Points on a hilly landscape, in no order, each with its height.
A ball rolls from a point to the lowest of its 2 nearest points, and stops where none of them is lower. Distance is the straight distance between rows; heights are no part of it.
k_568: [-13 -16  27  35  -4  46 -15 -24  54  -8  35  52 -11   6  32 -11  -1   5
 -35  -9 -14 -21  -2  18 -34   7]  height 38.5
k_442: [ -2  -9  26  41 -21  55  -8 -21  37  -6  40  51  -6   9  42   3   5 -10
 -41  -1 -12 -22 -13  20 -48  24]  height 40.6
k_38: [ 23 -51  39   1  -3  24  -1  37  12  -4   5 -36 -16  12 -17 -21  -1  31
   7   6   3 -33  -9  -2  23 -58]  height 41.4
k_586: [ 44 -24  20  23  -9  14   3  44   8  11  -4  -8  -9 -13  -8 -42   1  36
  -3 -20  11  -1  10   8 -29  10]  height 36.4
k_983: [ 11 -13   3 -22   1 -18  -1  25   1 -14  -8 -32 -12  -1 -29  -9  -3   8
  22   9  17 -10   7   4  21 -36]  height 35.2
k_884: [  5  13  11  -4  35  11   5   2 -11   5 -24  -6 -21  20  -4  31 -16   9
  -2  18 -25  17 -22  20  39 -23]  height 27.6
k_274: [ 15  -3  13  10   3  16  -9   9 -21   2  12 -17   5  -1   5  16  18   4
  -1   1 -10  -4 -23   4  13   0]  height 27.0
k_802: [ -9   5   9   6 -24  20   7 -21 -16  -8  37  22  15   5  26  35  27 -42
 -11  -5 -13  -8 -28 -14 -11  11]  height 37.0
k_217: [  9 -52  27  -8 -18  16  -6  17  19 -19  22 -39 -18  10  -7 -19   5  16
   7   7  12 -29  -5   2  27 -68]  height 42.8
k_367: [ 32  24   2  43  24  10 -25  17 -31  32 -34   9  -2  13   7   0   0  30
 -23   4 -39  22 -39   9  10  28]  height 13.6
k_269: [ 26  15  14  30 -31  41   1   1  -6   0  13  33 -17   3  31  12  11 -10
 -29   6  -8 -12 -25  27 -23  24]  height 44.9
k_100: [ 38 -16  17  17 -54  22  24  17  33 -15  22  -4 -34  -8  20 -13   4  -9
  -6  -1  33  -4  11  26 -30  -6]  height 67.1
k_639: [-37 -55 -10 -36  -7 -36  12 -29  48 -35  42 -14  22  -5   4 -39  -6 -20
   2  16  38 -13  32 -25  19 -43]  height 58.1
k_31: [ -7  21 -10 -44   6 -30  23   2 -18 -18 -25 -22 -20  -1 -25  24  -6 -17
  17   9  12   3  10   8  31 -25]  height 54.1
k_613: [ 16  16  -2  14  22  -2 -11   7 -38   6 -17 -12   9   5  -4  19  17   5
  -1   4 -21  12 -29  -1  18  16]  height 23.1
k_14: [-16  12  15 -18   4  21  22 -18  19 -21  -1  23 -48  18  -1  33 -25 -17
 -15  14  -7  -7  -7  31  20 -30]  height 40.5
k_108: [-12  25  17 -11 -19  30  24 -23  20 -23   3  37 -53  33  11  32 -33 -25
 -10  17  -3 -11  -9  38   9 -19]  height 43.0
k_523: [ -6 -46 -12 -11 -69  -8 -10  -7  -2 -21  56 -53  30  -5   9 -19   8  -5
  34  18  32  -3  27 -35 -24 -26]  height 17.8
k_130: [ 17 -20   1 -15  14 -22   6  37   7   3 -23 -28   0 -14 -40 -55 -17  35
  29  -3  19 -10  25 -13  -4 -10]  height 31.4
k_286: [-27  23  -7 -25  -7 -18  30 -24 -18 -10   6  25  12   0   6  41  17 -50
  -4  -9  -3   0  -5 -10  -1   4]  height 50.7
k_238: [  3  35 -16   3   6   6  10  15  38  18 -36  47 -38   0 -14 -29 -32  22
 -15 -19  -5  28  33  40 -13  16]  height 36.9
k_691: [ -3  37   9  27  -4  12  11 -32 -35  -5   2  22  24  32  22  54  14 -37
  -9  23 -47  15 -58  -5  28  13]  height 31.1
k_340: [ 12  32  -8  17   0  -8  -8 -10 -51   2  -9  -8  27  -5   6  27  20 -15
   4   0 -12   5 -25 -15  11  33]  height 27.9
k_140: [-20  -3 -47 -33   3 -44  -8  -3 -17  -3  -6 -31  42 -25 -31 -21   1  10
  57  14  33 -16  35 -34  -8   3]  height 38.0
k_338: [-34 -57   0  -4 -20 -16  -1 -35  43 -13  71 -10  37  -9  37 -31  19 -30
  -4  -5  26  -5  23 -40 -22  -9]  height 62.3
k_389: [ 16  13 -19  10 -23  -7 -23   1 -77   4  -8 -42  41 -16 -10  30  18   2
  39   7   1   3 -28 -23  20  22]  height 43.8
k_106: [-43  10   6   1  23  24  -8 -34  49  -6   9  68 -18  16  19   6 -25 -10
 -37  -2 -32  -8   2  25  -9  -2]  height 32.5
k_804: [ 30  -8  38  43  18  52 -18  10  -6  17  -6   9 -15  26  14  12  -2  37
 -24   7 -39   0 -41  16  18  -9]  height 11.9
k_668: [ -5  -6   2   8 -22   9   3  -8 -16  -9  35  -8  21  -8  20  18  31 -27
  -4 -11   3 -10  -8 -17 -17   8]  height 39.3
k_429: [  3  25 -14 -37  11 -28  16   9 -39  -9 -30 -36  -8   8 -25  34  -4 -12
  30  14   5  17  -7   4  43 -21]  height 55.8
k_295: [ 14 -13  35  13   9  39   3   6  -7  -4   5 -23 -24  28   7  39  -2   8
   0  16 -19  -5 -38  13  46 -49]  height 33.1
k_951: [ -8 -33  -4  -1 -59 -12  -1 -23  -6  -1  63 -27  40 -13  29  -5  34 -31
  19  -2  30   5  18 -40 -49  14]  height 65.0
k_46: [-22 -29  20   3  33  15 -22  -7   1  -7  19 -21  14  12   3  16  13  11
   0   0 -22 -11 -26 -14  30 -24]  height 44.4
k_567: [-39 -13   8  -3  59  13 -22  -8  38  10  -8  30  -6  11   0  -2 -13  21
 -24 -12 -37   0  -5   0  17 -15]  height 27.2
k_5: [ 14  65 -23 -19  -4 -28  31   4 -28  -1 -48  11 -38   0 -10  25 -17 -21
  -2  14  10  25   8  27  14  11]  height 56.6
k_602: [  5  21  10  -1  29  27  15  18  24  24 -44  26 -60  32 -16   0 -56  36
  -5  -2 -14  21   5  37  26 -35]  height 52.4
k_49: [-24 -64  -1 -14  -6 -24   1 -23  66 -14  41  -8  17  -6  18 -59  -7  -9
  -7   7  35  -4  34 -17   5 -30]  height 59.6
k_814: [  9  47 -16   9 -29  -4  17 -16 -11   7  -7  51   1 -11  25  17  18 -38
 -30  -4   4  -3   0   7 -41  49]  height 59.0
k_177: [-38 -20   9 -10  65  -9 -22 -11  16   5  -4  11  18  -1 -13  -4   4  15
 -12 -12 -26  -6  -7 -14  14  -4]  height 24.6
k_475: [  3 -10 -31 -29   4 -42  -5  13   1  -9 -17 -36  24 -25 -35 -44  -5  17
  46  10  34  -7  44 -21  -9   0]  height 32.4
k_622: [-23 -50   3  -7 -38   6 -12  -6  -7 -24  62 -33  30   3  14   9  22 -10
  15   0  11 -21  -5 -33  -1 -32]  height 11.6
k_672: [-11 -12  -7  -1  -2 -20   3 -14  24  -3  22  -2  23 -20  14 -21  15 -16
  -8 -15  19  -2  29  -9 -43  23]  height 45.0
k_774: [ 17  12  -4 -18  21 -13   2  28 -12   8 -35 -14 -16  -3 -28 -10 -12  22
   6   0   3   9   8   9  13  -4]  height 27.1
k_871: [ 30  24   7   3 -31  26  26  15  32 -11 -20  29 -67   7  -6  -6 -32   9
 -10  -2  21   1  18  55  -8  -6]  height 60.9
k_781: [ 22  12   4  -1 -28  12  26  10  29 -18  -8  15 -49  -3   2   1 -13  -9
  -8   5  23   1   9  39  -8 -12]  height 63.4
k_148: [ 19  65 -12 -15  -3 -12  35   4 -23   1 -45  16 -51  16  -6  35 -27 -18
  -4  26   1  24  -7  37  22  -4]  height 54.2
k_317: [-20 -52  20  10 -12  25 -25  -5   1 -12  61 -28  32  -1  23   7  31  -2
   4  -7  -5 -20 -19 -22  -3 -20]  height 8.9
k_436: [ 34  14   1  17 -47  17   9   8 -41  -6  16 -14   3  -1  15  36  30 -26
   4  -6  12  -4 -24  -1  -2  13]  height 49.9
k_151: [-18 -31  25  18  45  17 -18  12  47  31  -9  27  -1   2 -12 -47 -16  48
 -19 -31 -28  -3   6  -6  -4  -2]  height 4.5
k_132: [ 17  31 -14   7   8 -15  -5  10 -17  17 -25  11   7 -18  -5  -5   6   4
 -16  -9   1   7   8   8 -22  46]  height 38.9
k_244: [-11 -35 -28 -21 -17 -18 -18   0  -7 -15  28 -48  37 -11 -12 -32   4  18
  47  22  25 -17  24 -40  -5 -27]  height 47.5
k_483: [ 14 -15  43  42  27  63 -24   3  18  23  -9  30 -27  29  14   9 -19  37
 -26   2 -42  -9 -25  18  10 -15]  height 14.6
k_261: [ -4 -18  19  33  27  40 -30  -5  11  11  20  26  16   1  24  -1  18  17
 -34 -14 -37  -6 -20   3 -17  21]  height 15.9
k_129: [ 43  12  12  45  30  12 -18  42 -40  45 -46  -1 -10  12 -13 -22 -12  47
 -11  -3 -33  24 -36   5  13  27]  height 19.1
k_517: [ 32  59 -17 -11 -34 -18  39  10 -19  -5 -38  17 -45  -9  -4  18  -2 -25
  -7   8  21  14   9  35  -6  20]  height 59.3
k_822: [ 42 -21   7  12 -57   4  17  21  16 -10  33 -33  -9 -13  18 -21  14 -13
   7  -2  39  -2  18  12 -33  -4]  height 68.7
k_835: [-31  43 -13 -20  37 -31  18 -32 -26  -2 -18  18  16  10   7  41   1 -34
  -4   6 -29  20 -19  -8  26  13]  height 52.1
k_832: [ 27 -11 -13 -11 -52 -10  -4  23 -25 -10  13 -52  14 -15  -7  -9  12  -6
  35   7  40  -7  19 -13 -21  -2]  height 72.3
k_711: [ 52   6   9  36  14  12 -20  39 -48  32 -27 -19   3   0 -15 -15   7  38
   4   1 -17  10 -33   0  15  20]  height 23.3
k_292: [ 53 -22  15  33 -19   4  -1  43   5  22   1 -20  10 -18 -12 -59   5  33
   9 -16  16   0  13  -1 -41  31]  height 39.5
k_850: [  6 -30 -14 -15 -68 -21  15  -5   6 -20  45 -46  16  -6  11  -9  11 -25
  28  12  46  -1  26 -21 -27 -20]  height 21.5
k_249: [-17 -51 -13 -11   4 -21 -23  -5  22 -14  28 -34  34  -7  -5 -39  10  14
  21   8  23 -18  21 -33  -4 -19]  height 50.0
k_75: [ 10  -3 -14 -23  10 -31   5  22  10  -3 -28 -23  -1 -22 -29 -38  -6  15
  24  -5  27   0  34  -5  -5   6]  height 27.4
k_675: [ 26  23  17   1 -23  37  15   7  25  -2 -22  30 -71  24  -5   9 -42  12
 -12   6   7   8   8  53   8 -20]  height 58.3
k_446: [-28 -69  -1   6  22 -17 -21 -10  46   1  34  -9  40 -14   9 -67   6  20
   1  -4  13  -8  30 -34 -19   3]  height 45.7
k_823: [  4  47 -14 -10 -38 -13  34 -20 -25   0  -3  37   4  -3  19  28  20 -60
 -14  -1   8  -1   1  -7 -24  27]  height 56.0
k_15: [-26 -10   1  -3  72  -3 -29  -2  -5  18 -21  -3  22   8 -10   4  -1  25
  -5  -1 -38   9 -23 -19  27   4]  height 21.2
k_942: [ 58  29 -13  -2 -53 -23  32  33 -21  -9 -25 -23 -30 -23 -12  -5   4  -7
   7  -2  47   8  21  26 -19  15]  height 63.5
k_851: [ -4  10 -18   9  -6  -8 -13 -13 -48   2  14 -10  41 -17   5  26  30 -21
  10  -7  -1   1 -15 -32  -8  33]  height 32.6
k_641: [-10   8  15  15  19  33  -9 -15  10  -1   8  33  -8  18  21  24  -5  -2
 -26   5 -33  -1 -27  18   8  -1]  height 15.6
k_8: [-19 -10  25   1  15  37   6 -24  27 -20  12  25 -37  27  14  29 -19  -4
 -14  11 -18 -18 -18  26  26 -32]  height 37.7
k_980: [-42 -35  -7 -36  16 -28  -2 -18  14 -23  21 -18  12  -2 -12  -1   6  -7
  16   3  10 -15   7 -18  23 -35]  height 55.7
k_984: [-21 -39   3   3  46 -13 -29   7  31  16   1  -2  33 -14 -16 -57  -2  37
   7 -18   0  -8  16 -28 -18  16]  height 13.7
k_47: [-21 -43  -1  -2 -46 -14  -7 -20  18 -12  70 -30  36 -12  33 -21  20 -23
   9   2  27   2  25 -38 -35   9]  height 63.7
k_480: [-22 -46  15  11  41   0 -22  11  51  20   3  15  13 -13  -6 -66  -8  43
 -15 -30 -13   0  18 -16  -7   3]  height 8.7
k_496: [ 37  55 -10  29 -28   0  19   2 -48   2 -25   3 -20  19  12  39   3 -20
  -4  24 -15  18 -49  16  22  19]  height 55.2
k_433: [-23  12  25  21   8  60 -23 -24  43   2  -3  59 -35  42  17   6 -44  17
 -33   8 -38 -13  -2  38   0  -8]  height 24.7
k_754: [-41  -7  -6 -23  22 -20   8 -26  46 -18   4  30 -15 -11   0  -7 -14 -17
 -21 -13   4  -1  18   4   2 -12]  height 51.8
k_583: [-18  35 -10  -9  50  -2   6   1  10  15 -44  30 -35  30  -7  18 -46  16
 -13   6 -27  35  -2  34  28 -18]  height 10.3
k_223: [-48 -29 -26 -29  -8 -27 -14 -21 -17 -19  32 -26  52 -12  -9   9  10  -5
  42   9  10 -21  13 -46   8 -15]  height 42.5
k_795: [ 35 -12   5  16 -67  24 -12  27 -50  -6  29 -45  17  -6  10  19  31  -3
  22   0  19  -7 -21  -7  -4  -3]  height 53.9
k_912: [-12 -21  29  -4  14  28   3  -8  11 -16  11  -3 -27  21   4  29   3  -2
   0  10 -11 -14 -25  12  34 -45]  height 35.3
k_830: [-52 -21  -4 -37  36 -23  -4 -22  25 -24  10   2  -2  -1  -5   3   0  -9
   2  -2  -2 -12   4 -13  30 -33]  height 54.6
k_39: [-22 -56 -12 -12 -62  -6 -13  -9 -12 -26  67 -47  44   0  10   1  12  -4
  32  15  24 -12   8 -40  -9 -33]  height 14.7
k_916: [-12  42   0  21  25  -5  -1 -32 -32   5 -12  21  34  26  20  45  12 -23
 -11  21 -52  20 -52 -11  20  20]  height 27.3
k_394: [ 18  21 -12 -25  -9 -18  32  29  34  -4 -40  11 -58  -6 -31 -21 -37   8
   2  -9  21  22  36  42   3 -13]  height 9.8
k_539: [ 33   5  -8   9 -68   4  -3  21 -60  -4  13 -34  14  -9   9  28  24 -19
  19  -1  26   0 -16 -13  -5  10]  height 52.3
k_264: [  7  11 -23 -31   9 -45  18  19  27   0 -42  -4  -9 -27 -31 -44 -20   8
  10 -19  27  19  51  10 -13  16]  height 21.3
k_543: [ 35 -25  28  19  10  17  -8  40  10  20  -5 -10  -7  -6 -18 -37  -3  39
  -4 -15   1  -5  -5   2  -8  -2]  height 33.9
k_297: [ 35  10 -15 -19 -30 -29  20  24  -6 -12 -17 -30 -18 -23 -19 -15   4  -7
  18  -5  40   6  31  14 -17  10]  height 65.5
k_374: [ -5 -42  21  17   0  30 -21  -1  10  -4  50 -11  14   1  25   3  27   2
 -11 -10  -4 -19 -21 -11  -6 -11]  height 10.9
k_907: [ 15  16   3 -11   4  -1  12  18  -2  -2 -21  -2 -33   6 -13   9 -10   4
  -6   2   3   3   2  27   8  -3]  height 22.1
k_982: [ -5 -14  22  18  48  22 -27  -4  -1  18   1  13  19   2   8   7  11  19
 -24  -6 -39  -1 -27  -9   7  11]  height 14.8
k_769: [-33   1 -37 -25   1 -43 -13 -22 -22   0   4 -25  56 -26 -16   4  15 -10
  45   7  25 -13  33 -45 -20  19]  height 43.4
k_24: [ 21 -22  22  15   2  29 -11  26 -12   3   4 -20  -6   6  -2   6  12  21
   2  -1  -9 -11 -22   2  14 -14]  height 29.2
k_736: [  5 -18  40  36  38  56 -28  10  24  34  -8  31 -11  20   3  -9 -13  49
 -27 -14 -44  -3 -16  10   3  -9]  height 11.8
k_467: [  5  12 -27   8 -49 -22  -5 -20 -42  20  24 -17  53 -28  13  12  33 -29
  16  -7  31  -1  16 -44 -52  52]  height 69.7
k_956: [  3   2  30  17  31  32  -2  -7  -6   5 -10 -13 -16  35   5  40 -10  15
  -6  25 -35  10 -44  19  45 -37]  height 31.0
k_542: [ 24 -30  24  -5  13  12 -11  44  -9   4  -5 -41 -13  11 -28 -14  -5  33
  18  10  -4 -17 -13  -8  31 -43]  height 39.8
k_854: [-13  -6 -17  -1 -58 -17   1 -24 -26   7  51 -18  57 -16  17  19  33 -34
  16  -7  29  -1  17 -48 -52  34]  height 67.0
k_426: [-17  43 -21 -11  32 -30   8 -28 -46   2 -27   2  33   9  -2  38   5 -22
   6   7 -26  20 -25 -20  30  22]  height 55.0
k_452: [-45 -38  -9 -36   4 -42   4 -20  31 -30  33  -9  13  -8  -7 -21  -1 -15
  11   9  28 -17  25 -17  19 -38]  height 56.9
k_386: [ 16  46 -30  -3 -54 -26  14 -23 -61  17  -9   1  31 -20   7  33  37 -44
   9  -5  24  -5  -1 -28 -28  50]  height 75.2
k_554: [ -4  19  12  21  -7  28   4 -22 -19   0  18  28  18  15  30  43  23 -34
 -16  10 -35  -2 -46  -3   3  22]  height 34.4
k_972: [-37 -22  -5   0  18 -20  -7 -20  33 -10  24  10  20 -18  13 -22   9 -12
 -15 -12   9  -3  19 -14 -19  11]  height 47.7
k_905: [-12   2  22  20  44  26 -19 -13   4  16 -12  20   5  22  15  21  -6  16
 -25   8 -48   5 -35   9  21  -6]  height 11.0
k_606: [-20  32 -20 -34 -18 -25  34 -32 -16  -4   5  27  14  -8   5  31  18 -61
  -3 -12  14  -5  11 -22 -23  17]  height 53.0
k_378: [  6  42  -8  -7  44 -10  15  14  -4  22 -56   9 -36  28 -20  18 -39  17
  -5  14 -18  41  -9  33  30 -13]  height 17.7
k_44: [ -4  27 -27   4 -34 -22   2 -31 -53  21  15   5  50 -21  12  24  39 -35
   6 -13  17  -1   3 -38 -40  54]  height 72.4
k_423: [ -8  22   8 -23 -37  19  42 -17  17 -30   8  37 -44  19  13  42 -15 -56
  -6  11  14 -14  -8  27  -2 -15]  height 45.9
k_101: [ 18  33  -6 -15   0  -5  23  19  12  -2 -41  13 -56   5 -20   4 -23   1
  -6   5   9  13  20  39   7  -6]  height 16.5
k_168: [-31 -67 -12  -6  16 -19 -24 -18  35  -7  41 -23  48  -5   6 -61   6  18
  16   8  18 -16  23 -49 -11 -14]  height 47.9
k_290: [-32  -7   0  -9  25  -7  -2 -18  29  -7   9  24   1 -10   5   0   2 -11
 -22 -12  -3  -6   7   1  -5   0]  height 50.1
k_484: [-19  -8 -18 -26  26 -22 -21   4 -29  -5 -13 -36  30  -7 -23   9   9  11
  39   8   0  -4   1 -25  22  -6]  height 38.7
k_652: [ 33  30 -13  11 -39  -5  -5  13 -77  -3 -13 -46  17  -1  -9  42  15  -7
  37  15   6  12 -30 -13  32  11]  height 47.0
k_114: [-12 -21  30  35  45  43 -25   8  38  32  -4  40  -4   8   5 -31  -9  53
 -31 -21 -41   0  -9   4 -12   2]  height 8.8
k_709: [ 46   0   8  38   6  15 -27  30 -28  25 -15  -4   8  -7  -5 -15  17  34
  -7 -10 -12   7 -22   1 -14  36]  height 26.8
k_118: [ 21  -5  22  45 -32  48  -9  -7  17  -1  32  32 -11   1  37   2  17  -8
 -33  -3  -6 -16 -18  25 -41  30]  height 42.6
k_785: [ -2  -5 -21  10 -25   2 -33  -2 -64   3  16 -38  62 -17  -2  25  25   7
  44   7   2  -6 -16 -38   5  22]  height 40.4
k_518: [ 11  37  -5   1  -4  13  20  20  41  22 -43  43 -63  19 -19 -27 -53  26
  -6 -16  -1  25  36  50  -2  -7]  height 42.0
k_78: [ 30 -16  -4   7 -41  -7   2  17   2  -8  18 -36   8 -18   5 -31  14  -2
  16  -4  36  -2  23  -2 -38   8]  height 70.3
k_525: [ 16   6   0  21   6   2 -13  14   0  13   0  10  15 -18   6 -24  16  15
 -21 -18  -3   4  10   1 -31  34]  height 33.6
k_147: [-37   1   4 -15  27  -4   3 -24  -7 -10  11  14  21   2   8  38  10 -31
  -3   0 -29   0 -19 -10  23   0]  height 47.8
k_750: [-20 -12 -12  -4 -24  -9 -19 -13 -42  -3  32 -25  55 -11   4  29  26 -12
  26  -2   9  -7  -5 -40 -10  15]  height 36.8
k_428: [-19  12   0   8  59  -4 -14 -13 -21   5 -17   1  24  11   1  22   2   3
  -8   2 -46  16 -29  -6  26   7]  height 17.0
k_85: [-32 -12   7  -5  28   6 -13 -24 -18  -8  21 -13  34  12  10  38  13 -14
   6   1 -33  -4 -33 -19  36 -16]  height 46.0
k_388: [ 42 -14  24  23   8  30  -6  35  -4  20 -10 -10 -19   3  -6  -8   6  31
  -4  -8 -11  -3 -18  11   5  -4]  height 31.5
k_988: [  8  32 -11  21 -14  -8   3 -14 -10  10   8  36  18 -16  28   4  28 -27
 -32 -11  -4   0   7  -6 -46  51]  height 61.5
k_876: [  3  34 -29 -16  -2 -39   3  -4 -33   9 -20 -15  19 -30 -13   1  18 -13
  13  -6  26   4  26 -14 -20  36]  height 48.5
k_372: [-34 -20  14  16  14  34 -16 -30  63  -5  21  52 -13   6  23  -8 -17   5
 -35 -13 -19 -11   2  15 -11  -9]  height 35.8
k_953: [-12 -64   9   5  15 -16  -9   7  58   7  12  -6  32 -15   2 -91 -14  31
   4 -15  13  -2  35 -26 -20   6]  height 42.7
k_472: [ 33  23   4  21 -38  20  13   5 -23  -3  10  11 -15  -3  22  20  19 -18
 -17   2   5  -4 -18  20 -14  23]  height 47.4
k_287: [  6 -52  10   1  19 -23  -1  33  37  15  -3 -12  16 -17 -22 -89 -25  40
  13 -14  10 -12  25 -20 -16  -4]  height 38.6
k_683: [ 16  28 -22 -20 -21 -36  30   5  -2  -8 -18  -8 -16 -25 -13  -6   3 -24
   9 -10  37   5  36  11 -23  14]  height 67.4
k_84: [ 28 -18   4 -10  -2   2 -10  40 -21  -3 -11 -50  -6   2 -32 -17   1  23
  32   7   9 -15  -1  -6  17 -29]  height 37.9
k_18: [ 34  51 -14  16 -39  -6  21  -4 -61   2 -18  -4  -7   6  11  44  17 -37
   2  14  -7  14 -37   1  18  28]  height 52.7
k_473: [ -4   7  -5   9  19   9   8  21  49  24 -29  38 -19 -13 -15 -49 -22  32
 -13 -38  -8  21  35  24 -20  16]  height 30.8
k_888: [-26 -28  12 -20  33  -1 -18  -1  -7 -11   5 -25  12  11 -18  13   3  12
  14   3 -13 -11 -12 -15  43 -38]  height 43.1
k_66: [  1 -29   6 -14 -19  -3  10   7  25 -22  22 -19 -19  -6   3 -11   4 -11
   4   3  26 -14  11  12   6 -37]  height 29.8
k_985: [  1  43  -3 -20 -27   5  43  -9   9 -20 -18  36 -50  14   2  34 -21 -40
  -8  16  17   3   1  35  -5  -1]  height 48.6
k_344: [ 26  50 -25  10 -37 -27  19 -15 -47  14 -15   6  20 -25  13  13  30 -38
  -9 -10  19  -1   4 -11 -36  54]  height 77.6
k_324: [ 14  46 -31 -19 -16 -46  25  -5   5   2 -35   8  -9 -34 -12 -13  -1 -18
  -8 -17  34  18  45  15 -33  33]  height 69.5
k_300: [-26 -29 -33 -27 -14 -16 -22  -3 -25 -16  19 -43  46 -16 -19   2   7   8
  52  19  13 -19  15 -44   3 -26]  height 44.8
k_57: [-53 -12  -4 -37  33 -24  15 -28  39 -21  10  25 -15   1  -6   1 -10 -20
 -11   2   5  -8  14  -2  29 -30]  height 53.4
k_331: [-15  24 -30 -21   5 -40  -4 -17 -32   1 -11 -14  36 -22 -14  12  16 -17
  25  -1  20  -4  21 -27 -14  34]  height 48.3
k_153: [-26  19  -9 -40  28 -26  18 -12  -2 -11 -14   1 -14   1 -14  26  -7 -21
   5   0   0   5   5   0  24 -12]  height 52.2
k_360: [ 12 -37   5 -15 -51  -6  22  16  20 -34  31 -36 -20  -4   3 -15   3 -16
  13  14  40 -18  12  14  12 -52]  height 27.5
k_990: [ 21  28  -2  -2  28  -3  16  12 -20  12 -46  -2 -43  20 -15  22 -28  13
  -2  18 -18  29 -17  31  35 -14]  height 23.0
k_674: [ -1  42   6  36  31   6 -13 -22 -22  12 -23  27  16  28  19  29   0  -2
 -26  24 -51  21 -48   9  14  21]  height 21.6
k_647: [  5 -27  28  28   7  42 -21  -4   7   1  34   7   5   2  26   9  22   6
 -24  -9 -22 -21 -29   4 -14   1]  height 13.3
k_932: [ 31  14  21  41  15  41 -20   9 -24  20 -19   9 -10  18  16  16   5  26
 -22  11 -37   8 -43  17  13  13]  height 8.3
k_669: [-43 -13 -20 -26 -12 -22  -8 -27 -33 -16  34 -18  54 -10  -2  31  18 -25
  33  -2   8 -11   5 -45   1  -4]  height 40.0
k_948: [ -7   2  -9  -8  42 -16 -22   0 -31   7 -15 -17  34 -10 -18  -1  10  14
  16  -5 -12   0  -4 -19   6  16]  height 35.4
k_839: [ 27  41 -15   4 -39 -13  16  -1 -73  -3 -13 -29  11   4  -9  52  14 -30
  27  11   4  21 -36 -11  35  13]  height 49.6
k_570: [-34  27  12  14   7  45 -19 -33  51   7  -5  76 -32  32  21   0 -45   8
 -31  -2 -32  -8   8  37 -10   2]  height 28.4
k_966: [-37  21 -12 -21  56  -5   2 -12  27   9 -34  34 -24  14 -10   7 -39  12
 -20  -1 -27  20   9  22  21 -14]  height 17.5
k_459: [-18 -18  -6 -33  13 -12 -16   6 -26 -17   0 -47  15   7 -29  11   0  10
  40  10  -4  -8  -8 -20  41 -40]  height 41.2
k_654: [ 30   2   3  36  18  10 -27  21 -14  27 -10  11  17 -13   2 -22  16  31
 -22 -22 -18   3  -9   2 -28  45]  height 29.9
k_28: [ 11  17  18  -2  10  29  11   4  25   3 -29  28 -61  33  -9  10 -45  19
 -11   7  -9   9   2  42  17 -27]  height 55.4
k_690: [ -2   9  23  23   6  48 -12 -16  25   1   5  40 -25  25  19  15 -23   9
 -31   5 -27  -6 -15  32  -2   1]  height 19.9
k_628: [ -1  -4  -6   0 -19 -13   0 -13  -3  -3  26  -7  22 -20  19  -1  26 -26
  -6 -15  17  -1  16 -19 -41  28]  height 42.2
k_119: [-11 -19   1 -18   7 -16   8   9  27 -17   1 -12 -21  -4 -13 -13  -1   0
   1  -1  17  -7  11   8  12 -33]  height 32.2
k_976: [ 12   7 -14 -25  -3 -34  31  23  46  -6 -37   0 -39 -16 -27 -41 -30   6
   7 -10  28  13  47  22  -2  -7]  height 15.4
k_178: [ -2  19  13  33  48  23 -17 -12  -9  22 -29  19   5  28  12  25 -19  21
 -25  21 -52  21 -40  13  28   2]  height 15.2
k_673: [ 15  59  -9 -11 -22   5  33   1 -12 -12 -35  29 -60  24   1  41 -29 -26
  -7  29   0  15 -10  47  14  -4]  height 51.7
k_12: [ 33   7  10  12 -40  28  23   9  10 -12   8   8 -48   0  16  10   0 -10
 -12   3  23  -8  -5  36 -15  -4]  height 65.2
k_320: [-49   2   0 -14  51   4  -5 -24  40  -3 -11  39 -22  12   1   8 -20  -5
 -27  -3 -24   2   5  15  24 -18]  height 23.2
k_391: [ -3   7 -11 -12  42 -23 -16  15 -19   9 -34 -12   8  -9 -25 -11   2  18
   9  -4  -2   8   5 -11   9  12]  height 31.8
k_540: [ -3 -26   5  -7  29 -23  -3  38  23  16 -20 -18   8 -15 -38 -64 -24  46
  24 -12   8  -9  25 -20   3  -2]  height 34.8
k_364: [ 25  40 -26  -2  -2 -33   4  14 -34  12 -39  -4   3 -25 -17  -9   6  -2
   4 -13  18  12  20   0 -19  44]  height 43.9
k_610: [-33  23  -2 -26  36 -12  13 -23 -10  -5 -10  14   7   6  -3  38  -1 -24
  -5   4 -30   7 -16  -4  27   0]  height 49.7
k_662: [ -9  19   5   1  13  25   9  17  58  21 -32  46 -60  22 -20 -35 -54  35
  -8 -22  -9  14  36  42  10 -19]  height 45.8
k_241: [ 12 -28 -12 -20 -67 -26  23   9  12 -30  34 -46  -3  -6   7 -23  -1 -23
  21  17  49  -9  30  -5 -12 -35]  height 24.5
k_970: [ -3  -9  -3   9  32  -1  -7  26  33  25 -21  23   6 -24 -17 -51 -13  40
 -10 -32 -12  12  23  -1 -20  21]  height 24.9
k_836: [ 53  52 -14   0 -51 -12  31  20 -26   0 -32   3 -40 -15  -6   4   5 -17
  -3   0  33  11  12  33 -19  30]  height 61.4
k_808: [-25 -71  -2  -7 -14 -20  -4 -28  49 -15  64 -26  35  -4  31 -54   3 -13
   0  10  27  -4  30 -30 -12 -16]  height 61.1
k_399: [ -6  11  11   0  32  23  10  25  41  33 -38  35 -54  23 -27 -28 -53  45
  -8 -12 -15  14  19  21  22 -28]  height 49.1
k_139: [-10 -15  -6   5  39 -17 -23  15  18  18  -9   7  26 -23 -13 -43   3  28
  -5 -27  -1   6  20 -18 -28  32]  height 19.0

For each start below, name the point where the ball stops.
k_459 | k_394
k_148 | k_583
k_217 | k_317
k_912 | k_583
k_168 | k_75
k_675 | k_151
k_876 | k_932
k_839 | k_613
k_429 | k_394
k_31 | k_394
k_324 | k_932
k_249 | k_613
k_668 | k_905
k_38 | k_317
k_442 | k_905

Call two points neighbours if one is among the 2 nearest of the other. Go from one point of each pair to the other, from neighbour to neighbour, staying as low as possible. Name the highest point that can't be avoided.
k_151 and k_613 | k_249
k_151 and k_75 | k_876
k_151 and k_932 | k_483
k_317 and k_905 | k_261
